Each row is a point on a tangle of strands that fork, close into loops and nearly touch. The rows are in no order.
Points whose rows are less than 131 apart are linked; no others are. Some points are linked to none.
q_474: [ -1 -20  -9  58  22  12  53  13  24   6  13 -24  15  -6  14 -29 -12 -25
 -40  23  41  37  -8 -11 -19  -5  30 -22   7  12  14  32   7  20   0   4
 -12 -44  22  10  -4  23 -55  29]
q_152: [ -3  22  25   8   8   8 -33 -42  15 -10  -3  54  -2 -17 -12  40  34  30
   1  28 -35 -28  15 -38  15 -24  19  28  19 -55 -15 -11  -1  31  25 -35
  44 -13 -25  22   7 -55  53 -13]
q_465: [-27 -21 -19  13  17 -17  63  52  42   9  13 -20  17  54  19  -5  14   0
 -52 -14  24  11 -27   4 -18  27   3  43 -18  73  20  -2  19 -32 -10  15
 -69  48   4  39 -50   2 -27  16]
q_676: [ -6   4 -35  18  18 -14  48  49   4  18 -21  -8   5  14  24  -5   5  24
 -46   2  71  40  25   6  -8 -17  16   2 -20  31  46 -38 -21  43 -10  24
  -3 -39  34  36  -4  21 -30  38]
q_620: [ 44  42 -13 -42 -27 -12 -27 -13 -12  -5   9   6 -22  10  12  18 -14 -72
  45  29  23  43 -28  15 -39  68  13 -41  -3 -11 -17   3  40  56  17  15
   1  46  28 -37  -4   0 -49  -1]
q_752: [ 14  23  -1 -28 -56 -28 -43  -5 -76 -36   5 -26 -27  30  -4  11  23   3
  24  -5 -26 -14  38  29  40 -19 -29   0 -41  63  28 -69  17 -14  48 -18
  11  -9  18  36   9  26  12 -16]
q_585: [-13  -2   2 -12 -49 -15 -12  16 -50 -23  14 -42 -20  35   5  -7  13   4
   8 -13   1  -3  20  22  43  -1 -13   3 -36  68  35 -49  26 -17  26 -12
 -13  10  22  30   1  25 -12  10]
q_860: [-26 -12   5  24   5   7 -18 -35  32 -14  13  22   1 -11 -22   1  12  46
  -7  14 -40 -32  17 -29  38 -46   2  29  28 -73 -38  21   2  23  20 -41
  49 -35 -47  44  19 -38  71   1]
q_569: [  3 -44  53  25   8  28 -44  15 -22 -28 -32  14 -24 -41 -12 -47   5 -40
  30 -35  12 -31  -4 -10 -13   2 -11   5   3   4 -19 -15  20 -40  21  15
   8  30 -41 -38   4 -51 -42  47]
q_963: [-27   3   5   2   9   6  12  -6   6   6  30  36  10 -16 -10  -2  16 -27
  -1  -6 -22 -10 -11 -34  -8  14  -6  21   9 -17  -7  15  51 -43  36 -32
   0  18   4  17 -45  -4  -7 -14]
q_228: [-21 -12  34  18  28  -5  24  -9 -12 -10  10  74   9 -17  15  -7  29 -46
  -1   0 -10 -20   0 -16 -15  -9   6  34   5   7 -24  15  28 -57  12 -23
 -17  20  -2  14 -47 -48 -13 -25]
q_534: [-16 -42  -5  40  20   3  -8 -29  15 -18  -5  23 -18  -8 -25  -3   5  27
 -23   4 -23 -20  21  -7  17 -66  -8   2  22 -49 -35  33 -28   8  -5 -33
  30 -58 -38   5  36 -29  54   8]
q_225: [ 16  28 -47 -11  25 -16  23  24   2  33 -10   8  13  22  35  21   9  31
 -34  24  56  28  14  -6 -26 -14  24  -9 -18  14  30 -37 -13  73  -2  16
   1 -17  36  58  -9  21  -8  -1]
q_776: [  5  35  22 -43 -16  -5  13  40 -37  12  22 -15  29  40   8  32  -3  53
 -29 -33  12 -11 -18  13  13  21 -26  46  -2  20   0 -34  36  11 -10 -16
 -21  56  -8  38 -16 -17  31  -9]
q_842: [-21 -39 -25  29  10  -1  58  46  57  -4  30  -7  19  22   2 -21   0  -6
 -33  -2   7   8 -16 -22  -1   8   1  36   7  33   2  39  26 -63  -3   1
 -36  16   5  14 -44  10 -21   1]
q_424: [ -9  13 -39 -23  45 -18  19  -8  44  38  -3  48  22  20  30 -12  28 -24
  -3  21   5  20 -11 -19 -39  17   7  22 -33   2  -7  -1   4  15  10   4
 -52  25  28  21 -48  -4   8 -27]
q_764: [ 19 -55   9  24  29  15  32  51  27 -16  -8 -34  14   8   6 -17 -22  14
 -22 -49  17   5  -8  26  18 -18 -23 -16  31   9 -28  51 -25 -38 -35   9
  -5 -33 -44 -52  39   3 -29  20]
q_264: [ 39  37   2 -34 -34  -4 -57 -10 -23  -3 -13 -20 -22 -23   8   1 -30 -57
  51  30  31  18  -5  31 -20  48  28 -64 -17  -9  15  -7  13  49   2  15
  20   9  33 -57  22  -2 -53  -5]
q_462: [ 24  -4  35   5  25  20  61  60  14   8   8 -33  38   7   4 -16 -18  22
 -27 -38  23  18 -28  39   7  22 -21 -14  36  22   9  43  -8 -36 -39  22
 -23   4 -27 -28  20  12 -33  16]
q_434: [  0   5 -34 -58 -32 -28 -55 -45   0   6 -23 -14 -40  -6  -6  18   4   7
  60   6 -54 -24  11   7  14  -3 -31 -16 -45  27  17 -62 -41 -19  -9  17
   1  22  15  -7  18  46  42 -40]
q_773: [ 21  45  39 -47 -12  -2  -4  19 -42   1  10  12  22  18   8  45   1  46
 -16 -21  12  -1  -3  26   3   6  -5  27  16 -14  -1 -12   4  26 -31   3
  -5  46  -5  22   5 -19  41 -18]
q_966: [-12  18 -19 -25   6 -32 -11  -1  28  23   9  57  -3  16  15 -26  34 -43
  13  24   2 -14 -21 -58 -37  41   0  23 -36   0 -31 -13  30  16  49 -19
 -22  32  13  18 -62  -8   4   0]
q_471: [ 16  40 -15 -58 -39 -19  26  -1 -39   5  22 -29  -1  11   6  24 -24 -42
  24   4   2  35  -4  26  -6  57 -23  -3 -20  48  15  -5  31 -12  20  -6
 -15  39  43  -6 -17  43 -29 -21]
q_940: [ -9   5 -23 -14  14 -10  42  47  19   5   1 -24  22  22   8  11  -6   9
 -34 -27  22  22 -18  18  -4  41 -22  25   1  38  30 -14  -7 -21 -43  28
 -47  43  11  18 -12  21  -5   9]
q_165: [ 12  13  23 -42 -33 -10 -87  12 -23 -24  -5  22 -30  -3  -1 -23  18 -57
  43  -8  -8 -22  16  16 -13  33  -9 -10 -22   9  14 -48  27 -10  21   8
  15  46 -10 -20  -8 -29 -20  17]
q_231: [ 15   1 -13 -25   7  12  -7  16  -3  26 -33 -19  -1 -13   0  16 -21  31
  21  -5   8  23  -1  29 -13  16 -11 -42   0 -26   8  10 -53  10 -30  28
   9  -2  30 -54  31  54  -4  -2]
q_3: [-25  -2 -22   6  37   8  53 -61   4  -2   9  64  -9 -48 -19  58   4  -6
  19  28 -49 -11  13 -22   5 -53   4 -11  17 -38 -37  50 -11 -36   4 -17
  -7   5   0  -4   4   0  22 -56]
q_889: [ 28  42 -24 -11  20 -10  54  16 -15  38  13   4  27  24  28  43  -3  13
 -31  16  38  40  -8  -6 -35   7  13  -2 -16  -7  14   0  18  66  11   0
 -26  -2  49  29 -22  19  -3 -16]
q_514: [-29 -32 -33  25 -42  10 -21   2  24   2  15 -80 -38  -1 -31 -41 -32 -24
  -3  14   4   1 -16 -31  26  21   7  -9 -16  35  22  -2  39 -28  56  -4
   1 -11  -4  -2 -45  53 -47  27]
q_290: [ 12  25   1 -63 -34 -22 -49   2 -40 -15  11   9 -25 -12 -10  21  14 -50
  42  20 -26  -1   0   7   0  32 -28 -13 -12   8   0 -27  36 -17  40  -3
  18  42  24  -2 -20  12 -21 -15]
q_321: [-16 -30   2  27  -3 -10  21  -7 -44 -43   4  28 -12   8  -5  -4  33  -3
  12 -18 -37 -22  31  11  30 -43 -19  41  -5  18   0  -8  -5 -55 -11 -13
 -17 -14 -20  26  25 -29  46   1]
q_962: [ 18   8  55  14  -5   7 -13   3 -34 -12   4  15  25  17  18 -10  30   2
  -2 -13  16 -14   7  16 -15  21  15  28   9   7 -11 -32   9  20  -4  -8
   8  18 -22  20   0 -58  22  23]
q_208: [ 10  11  11  12 -13  12   7 -45 -38 -10 -17   8 -11 -45  -3  28  -9  -5
  24   6 -14  14  32  11   4 -37  24 -38   0 -12   1  28 -28 -10 -29   4
  -2 -32   5 -42  39  -5 -23  -4]
q_957: [ -4   5 -33 -34 -16  -6  34  31  31  27   3 -41   9  18   1  -3  -7 -17
 -19   3  21  27 -29  10 -14  71 -11 -10   6  28  13  -5   3 -10  -5  13
 -46  61  28   4 -26  50 -26   6]
q_413: [ 28  30 -24 -38 -50 -15   8  18 -31 -13  -4 -40 -13  35  20   7 -18 -46
  20  12  32  35   2  30  -5  64   0 -37 -14  51  24 -22  25  23  18   9
 -18  25  34   3   5  28 -49  10]
q_295: [ 14  -8   9 -19  62   5  22  29  43  11 -42  18   7  -2  25 -12   0   3
  21 -36  16  13 -27  39 -28  21 -28   4 -11  -2  17  -7 -56  -8 -75  40
 -45  23  10 -48  38 -25   0  -5]
q_452: [  6 -44  19  33  26  -8  -6  24  56  -8   7  22   1  32   2 -33  12  32
 -47 -27  -6 -34   1   4  25 -30 -17  26  39 -17 -31  34 -27  -7 -26 -10
  12 -25 -64   7  37 -57  37   7]
q_364: [ -9  -5 -14  29 -37   3  13  20  -6   8  17 -72   7  23 -20  -3 -23  44
 -26   9  24   4   6  10  20  -2   8   0  12  11  25 -13  11  -6  13   1
  21 -27  -7  28   0  50   0  16]
q_959: [ -6  14 -40 -15 -24   3  37 -16  16  23   3 -53   2  -4 -23   7 -18 -25
  -7  23  -7  48 -15 -14 -10  60   5 -25  -6  10  13  17  18 -24  26   0
 -12  32  26 -12 -26  81 -29  -3]
q_36: [ -1   7   6  10 -26  -4  19  24 -34  -8  26 -27  11  20   1  -1  -4   6
 -19 -11  14  19   0  11   8  14  15  -8  -5  43  21  -4  21 -10  -3  -8
 -14  -3  13  26   1  16  -6  28]
q_35: [  1 -20  18  43  17 -23  13  28  40 -18  13  18  31  43   3 -26  21  49
 -55  -4 -21 -32   3   0  17 -30   6  49  37 -20  -9   2   5  20   2 -35
  13 -14 -43  59  14 -50  64   3]
q_757: [ -8 -27  18  63   8  16  40  13   5 -12  29 -32  44   6  -4 -16 -26  28
 -31 -28  -3  18 -14 -13  30 -25   5 -18  48 -14 -11  66  16  -9   7 -33
  11 -61 -16   7  21  20 -27  30]
q_110: [  8 -16  38  10   5  30 -30 -14   7  -9 -28 -13  -3 -18   7 -20 -14  12
  -1 -13  17 -13   3   5 -14 -11  21 -40   3 -27 -25  25 -35  14 -14   8
  27 -40 -33 -49  28 -16 -10  26]
q_618: [ 17 -37  15  24  23  14 -13  22  12 -10 -51   3  -7   0  18 -33  -5   0
  32 -43  23   7   2  31 -23   2  -9 -11 -12  11  20 -25 -50  -7 -70  45
 -23 -15   2 -39  54 -49  -6  24]
q_309: [  8  -5   2  50  37   6 -25   4  17  17 -28  17 -21  11  28 -34   4   0
 -19  16  43  -4  17  -5 -25 -22  25  -2 -16   2  28 -40 -25  62 -27  37
  13 -66  -3  26   8 -44  11  37]
q_826: [  0  25  18 -58 -36   2 -33   6 -13  -5  -4 -10   2   8 -17  17   5  21
   9 -15  -8 -10  -9  12  -2  35  -8   8   8  -7  -4 -20  -6  -5  -8   3
  14  41  -4  -7   7   1  23   4]
q_825: [ 17  25 -34 -26  44 -16   6  -9  32  41 -15  44   5  -1  50  26  16 -17
  12  30  19  18  -1  13 -39  11  17  -5 -38  -5   7 -23 -35  42 -28  27
 -27   9  42  10  -8  10   7 -27]
q_310: [-18  41 -11 -24  25   9  54 -65  -7  10  18  41  32 -48 -10  80 -12   4
  15  37 -48   9  22 -11  -3 -30  -1 -14  14 -46 -15  34   4  -3  23 -15
  -7  22   3  -8  -6  21  10 -87]
q_461: [-26 -20 -30  32  32  -7  72 -26  39 -10  17  46  23   3  -9  30   0   7
 -48  16 -44 -33  19 -11  12 -66 -18  52  40 -39 -28  62  24 -11  24 -49
 -20   8  -3  29 -15 -35  47 -69]
q_799: [  9   6  16 -40 -29  30 -60   8  14  15 -12 -36   3  12 -35   9 -31  65
   0  -6  16 -13 -30   3   4  45   1 -33  33 -54 -29  16 -15  38   7  -7
  45  27 -19 -38  21  28  17   1]
q_416: [ -4  37  31  40   8  15  -9 -41 -14  -3  15  21   8 -19  -9  37  12  13
  -3  16 -12  -9  12 -23   1 -35  31  -7  15 -43 -21  12   5  54  14 -28
  40 -44 -11  26   6 -42  25  -5]
q_755: [-26   1 -28  -9  42   1  68 -51  11 -10   7  94  -5 -23 -13  73  15   0
  -7  27 -59 -24  28 -17   4 -66  -6  38  20 -38 -32  51  13 -13  14 -42
 -24  25 -18   6  -9 -35  32 -77]
q_505: [-19  13 -53  13  22 -20  55 -49  -3   3  14  21  17 -16   5  48  15  -6
  11  30 -48  -3  23 -24  -2 -45 -23   6 -29   6 -18   5  -8 -20   2 -15
  -6  -2  23  53  -5  31  41 -53]
q_982: [-11 -22  11  -5 -35   8 -55  29   6  10  10 -44 -13  19 -13 -38  -6  28
 -14   3  -3 -19 -18 -20  18  31  21  -1  -7  13  10 -25   5   9  16   5
  27   3 -44  10  -1   0  16  36]
q_172: [-13 -33  16  37  -9  24  38  16 -16 -34  29 -38  23  -7 -24  14 -18  36
 -22 -26 -19  -7  -2   6  38 -40 -14   2  52  -2 -11  50  12 -43   2 -25
  10 -35 -14   7  30  18   8   4]
q_549: [ 14  -8 -16 -12  24  15 -40 -22  44  52 -28  -7  -2  -5  13 -27 -28  13
   4  18  31   4 -20 -27 -24  10  23 -46 -19 -50 -14  20 -38  67 -17  37
  24 -48   4 -45  -7  11   7  15]
q_905: [  4   0 -19 -51 -47 -31 -60 -13 -42 -25 -19 -25 -37  17 -10 -15  12  -6
  48  11 -23 -26  31  32  33   2 -27  -2 -55  56  30 -72 -26 -27   8   8
   4  16  15   3   4  31  26 -23]
q_852: [  9  -9 -18  36  29  10  21 -21  22  14 -12   1   8 -11   9 -12 -17 -10
 -16  24   7  12   5 -19 -25 -29  32 -13  -7 -12  -2  29 -30  29 -23   3
   6 -55  13  -4  -3  18 -11  16]
q_383: [-35 -66 -18  28 -11  10  -7 -24  20 -13   4  -4 -12  -6 -41  12 -15  22
  -2 -16 -40 -18  15  -9  42 -54 -19  27  32 -32 -48  50 -28 -39  14 -16
  16 -21 -38  -9  34   8  35 -12]
q_584: [-13 -15  14  40   3  24 -45 -59 -30  -5 -14  31 -42 -43   2  -6  -2 -19
  19   5 -20 -10  39 -29   1 -54  35 -31 -29 -19  -7  11 -18   3  -3  15
  26 -66 -15 -35   5 -48   3  15]
q_807: [  2  -7 -21  12  22 -23 -12  25  12  19 -29  -7 -26  16  24 -24  -6   4
 -27   4  57   2  38   0  -3 -10  22   6 -36  22  51 -46 -30  50 -32  40
  -3 -59   1  35   6   0  -7  38]
q_664: [  6  48  -2 -83  10 -27 -18 -23   8  10   5  38  22   8  15  35  14 -12
  25  10 -16  -4 -15  -4 -12  41 -10  22 -24  -1  -5 -25  14  26  10   4
 -22  73  14   5 -18 -10  12 -46]
q_394: [ -2  43 -14 -38 -53   1  13   3 -26   6  37 -42   7  -6 -23  22 -18  -8
  15  23 -13  28  -8  16   2  56   3 -20  17  11   6   7  44 -24  53 -12
  -8  47  29  -4 -33  75 -25 -23]
q_417: [ 23  13  -8 -22   1   9  34  57   6   8 -21 -25   9  16   3   8 -22  38
 -20 -21  28   6   0  35   3  19 -28   9  19  12  38 -22 -27  -1 -38  33
 -19  18  12   6  22  38  14   6]
q_833: [-27 -22 -14  27   4  -5  32  19  37  11  28  24  10  18  21 -25   5 -31
 -32   7  -3   8 -20 -37 -15  27  16  26   1   5 -15  16  25 -28  29 -13
 -21  13   9  25 -45  -6 -18  12]
q_958: [  2  18 -31 -20  -5  -4 -15 -12  -4  11 -31 -27  -5 -18   0   9 -10  16
  30   2  -4   0   9  20   1  12   2 -24 -31  14  25 -19 -33 -11 -31  25
  -1 -16  22 -18  17  50   9  -7]
q_263: [-24 -37  38  12  -2  28 -30  26 -16 -24  -2  18 -10 -29 -22 -35  13 -31
  15 -38 -18 -19 -12 -12  13   2 -23  23  30   7 -14   6  24 -79  20 -13
  -2  34 -34 -17  -8 -33 -30  25]
q_997: [-26 -23  10  13  -3   8  14 -17  -8 -17  12  13  -6 -20 -26  20 -12  17
  -1   0 -52 -19  -3  -6  31 -21  -5  23  32 -22 -23  26   2 -45  -2 -21
   9  -6 -30   3  19  11  16 -13]
q_897: [ 13  -9   1 -12 -20  13 -66   3 -10 -16   3   2 -52 -20  -3 -42  -2 -64
  41  -2  13 -12 -12 -15 -18  40   1 -24  11  -4   0 -11  46  17  41  -4
  28  31  -7 -18 -30 -16 -39  41]
q_276: [ 21  25  49 -20  16  27  47   7 -32 -15 -16   8  25 -16   7  43  -8  -4
 -10 -23  10  10  -9  39  -8  -5  -2 -13  26   4  13  30 -18 -10 -50   9
 -19  -7   3 -49  30 -25 -20 -15]
q_129: [  1 -40  17  22   4  20   3   3  10  -2 -25  -2  -1 -10  -8 -17 -12  10
   0 -37  -5  -1   7  11  25 -28 -13 -19   0 -21 -27  35 -25 -30 -23  13
  12 -40 -25 -47  41 -14 -15  25]
q_979: [ 21  25 -35 -28  21  -7  30  46  -6  25 -48  -5  -2   3  11   1  -4  23
   7  -8  55  24  -1  40 -23  13 -12  -5  -7   2  36 -33 -49  30 -60  66
  -4  -9  36   1  25  19  -8   3]
q_597: [ 11  21  16 -82 -42  -6 -41  14   7   4 -21 -29  -5  22 -22  -7 -14  27
  35 -25  11  -9 -46  25  -5  79 -23  21  13 -16  16 -41  -9   2 -27   9
 -13  80  -3 -32   0  10  18   3]
q_718: [ 10  13  -3 -44   3 -31  19  18 -38   0   1   5   2  56  48   9  35 -15
  -7 -44  10  -9 -24  -6  10  26 -46  48 -49  82 -17 -43  66 -20   4 -14
 -50  70  21  36 -45 -38 -17 -21]
q_650: [ 10  32 -41 -60 -13 -24 -32 -29  -7  10 -22 -13 -21 -22   7  20   4 -15
  63  -4 -29  14   9  29  10  30 -10 -26 -25  27  19 -45 -44 -17 -38  36
 -23  30  44 -30   6  41   9 -45]
q_824: [  4  -4 -34  19  46 -14   6   1  62  39 -21  18  19   3  18 -21  -2  13
 -26  24  27  25 -26 -17 -32  -5  23 -14   2 -54 -12  21 -29  63 -10   7
  27 -45  14   1  -4  15   6   4]
q_687: [  8  18  59  -8   9  20  60  36  -6 -15  10   9  38   7   3  16  -9   7
 -36 -24  29   0 -13  36 -16  -1 -10  23  42  17  -1  34   2 -10 -42  -1
 -26  14 -15 -13   5 -23 -19 -12]
q_19: [  2  18  -5 -33 -19  -6  21  49 -34   1  20 -28  18  55  16  16   9  23
 -32 -26  21  -1 -18  -3  11  40 -35  32 -27  63  -1 -41  56  -9  18 -12
 -46  71  14  41 -32 -13  -3   8]
q_538: [ 35  35 -11  -9  32  -6  14  10   2  31 -22  30  12 -10  37  30   0  -2
  14   2  40  31  -4  20 -35  -5  -4  -4   0 -16  18 -16 -45  47 -43  54
  -7 -12  41  -6  24   3  -4 -14]
q_438: [-26  -2 -55  35  44 -18  52 -24  39   8  15  43  28  27  10  13  22  24
 -23  23 -27 -18  16  -8   3 -68   5  53   7 -45 -16  36   2  36   8 -52
  -1 -18   7  48  -8 -31  66 -38]
q_67: [-44 -42  -3  55 -22  -6   0  11   9 -19  33 -63 -29   2 -33 -43 -12 -15
  -3  10   6   1  -1 -31  28  -6  17  -1 -16  45  39  -4  42 -18  35 -11
   2 -53 -16  24 -39  27 -35  39]
q_821: [  0   9  35  39   0  12 -52 -58  -8 -17   2  32 -19 -47 -18   5  11 -10
  12  16  -5 -12  13 -40 -18 -35  30 -27  -3 -46 -18  18   5  26  17 -10
  35 -44 -12 -21  -8 -40 -17  10]
q_330: [ -5 -15  -5 -19 -26   6 -36  18  29  21   7 -45  21  18 -36  -2 -20  84
 -30  -1   4 -14 -15   9  23  -2 -20  -2  34 -44  -6   8 -35  35  -8  -1
  50 -18 -30  -8  27  44  33  10]
q_883: [ -1  38 -22 -36 -34 -31 -12 -13 -26 -13  21  -5 -10   5  -3  14  17 -23
  34  11 -33 -18  11  -9  18  21 -35  -8 -34  32  11 -34  26 -31  53 -14
  -1  30  25  29 -39  57  -6 -31]
q_613: [ 16 -43  24  33  22  -2   3  52  38 -14  11 -35  27  33  -6 -30   0  47
 -49 -43  24 -10  -2  15  22  -1 -16  -5  36 -13 -26  35 -17  -3 -28  -6
  12 -37 -50 -18  24 -10   3  31]
q_123: [ -6 -35 -12 -22 -26   2 -56  16  30  19  -5 -47  -5  30 -19 -28 -27  52
 -11  18  -9 -21 -23   1  12  18  -9   1  -5 -22   6 -17 -20  19  -6  12
  35   9 -24  11   9  36  47  12]
q_797: [ -6 -17  65  14  38   0   0  16 -10 -32   5  57  14 -18   7 -31  26 -39
  -5 -19  14 -19 -13 -25 -19   6  -5  43  26  -5 -23  -1  44 -26  36   2
 -14  48 -23  -1 -49 -79 -25  10]
q_591: [ 30  -4  17  18  41  18 -51 -18   5  25 -26   7  -7 -18  24 -15 -20  10
  -3  -3  30  13   2  -5 -21 -27  37 -43 -16 -48  -6  27 -48  58 -32  27
  20 -68  -1 -56  25 -19 -10  15]
q_653: [ 10  42   3 -26 -13  12 -16 -35 -13  12   4  13   6 -25  -9  38  -1  -4
  10  31 -12  14 -11  -3  -6  12  26 -20  11 -34  -7  14 -10  29  15  -1
  19  10  15 -17  -9  20  -1 -24]
q_287: [-14  -1 -19   0 -63  -5   5 -12 -11  -9  34 -73 -16  10 -33 -12 -24  16
  -5  16  -9  11  -7 -11  23  18   7 -30  -7  24  34 -11  29   3  62 -10
  16 -18  21  19 -21  69 -24  10]
q_403: [ 11  18   9  25   3   7 -28 -54 -45 -26 -13  41 -40 -49  10  15  18 -44
  49  20 -18   2  39  -2   1 -54  26 -35 -27   7   5  -6 -27 -15 -12  10
  12 -40   8 -42  31 -36 -17 -15]
q_723: [-24 -42  22  56 -11   1   6  22  -8 -18  26 -10  -4 -18 -12 -42   2 -36
  -3 -21 -16  -9 -10 -26  14  -9  -8  13   5  37  -2   8  35 -72  20  -8
   0  12  -8  11 -38  -8 -34  34]
q_284: [ -5  41 -17  -7  15   8  18 -53   1  30  10  -3  24 -44  -6  52  -7  -2
  17  27 -32  27  -5 -12  -6  -7   9 -50  13 -37 -16  33  -7 -19  -9  -1
   4   3  16 -27   4  45   0 -46]
q_104: [ 19 -37  41  29  -5  14 -24  25 -23 -26 -48   5 -22   2  11 -40   3   4
  26 -43  16 -21  31  41   0 -14  -9  18 -14  35  11 -56 -35 -21 -55  34
 -14  -5 -32 -27  55 -63  34  28]
q_157: [  1   5  22 -28 -18  22 -33 -14   6  17   7  -8   8 -15 -11  14 -12  24
   3   9  -3  10 -20 -24   6  27  14 -18  28 -52 -42  27  -2  16  37  -9
  53   8 -17 -34   2  16 -16  16]
q_106: [ 28  14 -28 -27 -56  -4 -35  -4 -13 -13  -6 -42 -38  12  -1 -16 -25 -45
  33  19  34  30  19  29  -7  45  16 -43 -21  36  38 -34  12  37  10  27
   8   5  24 -26   9  25 -31  25]
q_376: [-11 -33  15  64  23  -7  -7   3  26 -22   3  28  -3  27   4 -34  18  12
 -34  14 -10 -27   0 -29   7 -35  17  34   9 -25 -14   1   0  25   0 -32
  16 -45 -21  52 -10 -64  40  22]
q_306: [ 10 -12   3  56  52  -4 -22 -23  25  11 -27  54 -19 -12  26 -23  23 -24
  -1  25   7   0   9  -9 -25 -40  27   1 -13 -22  -4   0 -30  38 -27   7
  -6 -47 -10   1  17 -62  23   1]
q_269: [ -5   1 -41  11  23 -15  31 -18  16  18   8  31  20  15   5  33   3  17
 -20  25 -34 -12   4  -4  -5 -30   1  20   9 -27 -18   4 -11  22  -4 -21
  -1  -6   9  32   9   9  56 -32]
q_244: [ 33  18  59 -19 -24  -4 -58   2 -38 -21  -4  -1 -13   0  15  -8  17 -31
  28  -5  20 -10   9  13  -3  28   3   5  -4   9   8 -38  11  31   3   1
  18  32  -8  -3   6 -55 -12  17]
q_614: [-21  -8  -3  54   7  13  64  -3   6  -3  50 -27  34  -8 -26 -16 -11  10
 -28   2   9  18 -13 -17  10  -8  17 -12  24  -2   0  53  38   0  15 -35
   4 -41  24  20 -10  43 -41  19]
q_693: [-20 -14  10 -26  25  23   8 -26  23  13 -34  26   7 -31 -26  14  -3 -14
   6 -11 -28  -1 -12   4   1  -1  -9   0  17 -29 -38  42 -18 -41 -20   6
 -18   9 -11 -74   2  10 -20  -8]
q_978: [  1  -3  27   5 -23  18 -28   8   8  11   2 -23  -6  -5  -5 -31  -6 -14
   5  -1  17   6 -12 -20  -5  29   8 -17  13  -6  -3   5  10   9  24  -6
  14   3  -3 -21 -20  -3 -25  36]
q_625: [-30 -27  12  36 -26  -6 -27   8 -12  -9  22 -16 -26 -14 -13 -53   3 -22
   8 -11  -1 -21  -3 -25  20 -13   3  13 -20  37  25 -17  35 -33  34 -10
   6 -27 -12  30 -30  -7 -10  40]
q_602: [ 11 -27  55  15  -4  33 -49   3 -16 -33 -42   4 -25 -19   5 -61  17   0
  26 -51   2 -27  23   6  -7 -13   1  13  -5  23 -14 -33  -1 -25 -19  19
  16  15 -42 -42  40 -73  -3  29]
q_769: [-23   8 -14  -5 -37   7 -24 -17 -18  -1  18 -16 -11 -17 -32  -6   5 -14
  23  14 -40  -6   2 -14  21 -10 -10   7  -6  16   2  -7  25 -55  45 -19
  13   5  -1  15 -10  58   3 -11]
q_836: [-23  16 -27   8  -4 -13  38 -41 -30   2  48 -12   4 -34 -13  23   6  -3
  15  15 -54  -5  12 -10  16 -25 -11 -12  -8  14   4   2  24 -43  33 -29
  10  -3  22  27 -27  53   9 -41]
q_913: [ 33  40  29  -5   0  24  24 -25 -55  -5 -11   5  19 -44   1  62 -12 -19
  19   4   8  35   4  30  -7 -27   7 -39  35 -10   8  40 -25  -2 -34  13
  -9  -8  14 -56  48   2 -36 -22]
q_881: [ -2 -32 -14  46  40 -35  -8 -17  43   4 -13  51 -14  31  20 -47  23  -5
 -19  27  -2 -32  14 -20 -19 -59  24  40 -20 -19  -3 -13 -22  31  -7  -8
  -2 -35 -21  55   2 -62  55  -2]

How many points has the smallest loop of links through each point below? Write none if it is on no loop.
q_438 | 17
q_276 | 25
q_940 | none
q_157 | 6
q_773 | none

A piece is two or more points that can be reached from each other along the links. Count, over all rows, the pieces, the separate loops (a circle has one, a figure eight two, a Y none), the forks (points with three links) and the tips (points with one).
pieces | 5
loops | 3
forks | 5
tips | 9
